A landscape with many valleys, sampled at points; each row gives a point and its height.
A ball rolls from a point to the lowest of its 4 nearest points, and stops where none of them is lower. Distance is the straight distance between rows; heights are no part of it.
(593) (h 438): [-35 -19   4  30 -23  26 -11   6 -10]
(169) (h 549): [ 23 -57 -13  -2  19  24  14  34  16]
(567) (h 450): [-26  42 -42  14 -13  45 -41  56  19]
(368) (h 416): [ 35  -8  23 -22  19 -34  20 -36  -2]
(63) (h 431): [-19  16   8  -4   4  -5   1 -19 -11]
(371) (h 535): [ 35 -46  22 -24  19 -50  37 -52  -4]
(81) (h 581): [ 32  18   0 -16  22  -1  -3  13  17]
(372) (h 474): [  9  22 -23  -8  12  24 -19  36  23]
(506) (h 285): [-33 -61  10  36 -28  11  11 -11 -16]
(147) (h 286): [-11 -61   9  -2  -4 -19  30 -36 -15]
(319) (h 15): [-38 -38   6  18 -41 -34  29 -70 -34]
(136) (h 457): [ 33 -36  -5 -10  25   7  10  20  22]
(477) (h 99): [-47 -44  13  32 -43 -19  19 -52 -32]
(262) (h 269): [-17  51  19 -22   1 -47   9 -53 -34]
(450) (h 63): [ 51  28  33 -19  17 -51  12 -40  -6]
(566) (h 385): [ -8 -32 -12   7   4  30  -5  22  11]
(104) (h 377): [ -1  39  -2 -13  11   3 -13  11  10]
(98) (h 249): [-13   8 -41  13  -8  43 -25  52  26]
(526) (h 223): [  1 -20  -2  -6  11  12   5   5   6]
(498) (h 611): [ 25  49 -44 -12   3  22 -38  60  38]
(303) (h 167): [-45 -11   9  16 -20 -13  10 -40 -29]
(309) (h 387): [-46  38  10  -2 -21 -37   9 -54 -43]
(322) (h 350): [ 44  73  37 -24  10 -45  -2 -31 -14]
(221) (h 499): [-24 -56  -1  33 -17  42  -3  31   2]
(552) (h 198): [-29 -42   5  13 -14 -12  17 -33 -21]
(56) (h 528): [ 21 -38 -26   2  13  37  -4  50  32]
(89) (h 413): [ 41 -11  33 -26  12 -60  32 -59  -9]
(299) (h 531): [-28 -19 -12  32 -16  48 -14  34   2]
(59) (h 288): [-16 -31   7   5   1   2  13 -16  -8]
(400) (h 322): [-38 -66  18  48 -39  19   3  -2 -14]
(5) (h 557): [-34  15 -13  23 -19  36 -21  32   1]
(396) (h 523): [ 29  52  16 -22  16 -23  -3  -7  -1]
(25) (h 424): [-31  11  -1  12  -9  12 -10   2 -11]
(547) (h 392): [-48  61   7  -2  -9 -13  -4 -23 -41]
(120) (h 669): [ 46  -3  14 -20  24  -8   8   5  18]
(419) (h 521): [-43  32  -9  21 -16  29 -21  20  -7]
(251) (h 623): [ 66  55 -20 -12  10   6 -32  47  39]
(356) (h 345): [ -3  37  15 -20  10 -32   5 -30 -12]
(343) (h 174): [-19  54  -3 -10   6   2 -13   7 -11]
(35) (h 390): [  0 -63   3   3   9   6  23   4  -1]
(239) (h 460): [-36  12 -24  28 -22  50 -29  46  13]
(448) (h 439): [ -7 -32 -31  17  -3  50 -12  53  17]
(15) (h 579): [ 46   3 -26 -11  14  22 -17  47  42]
(146) (h 353): [-27 -12   4   7  -5   5   4  -8 -12]
(341) (h 520): [  1  -3  17 -23   6 -55  28 -62 -17]
(278) (h 449): [ 25 -57  14 -17  21 -17  28 -16   1]
(100) (h 530): [ 18  59 -14 -11  13   7 -24  31  24]
(52) (h 662): [ 75  59  -5 -11  11  -2 -27  33  30]
(137) (h 74): [ 11  64  30 -28   2 -58  10 -51 -29]
(241) (h 568): [ 55 -33 -14 -12  26  16   2  46  33]

For each start below, name the point where the ball stops.
(506) => (319)
(169) => (526)
(81) => (343)
(251) => (343)
(221) => (526)
(341) => (450)
(52) => (343)

Call two points neighbours if one is among the 4 nearest of the other. Go from one point of each pair to the other, from neighbour to neighbour, staying as low as possible. Name the highest point that can't be avoided.
(450) / (343) => (547)
(450) / (526) => (309)
(319) / (526) => (59)
(98) / (450) => (448)
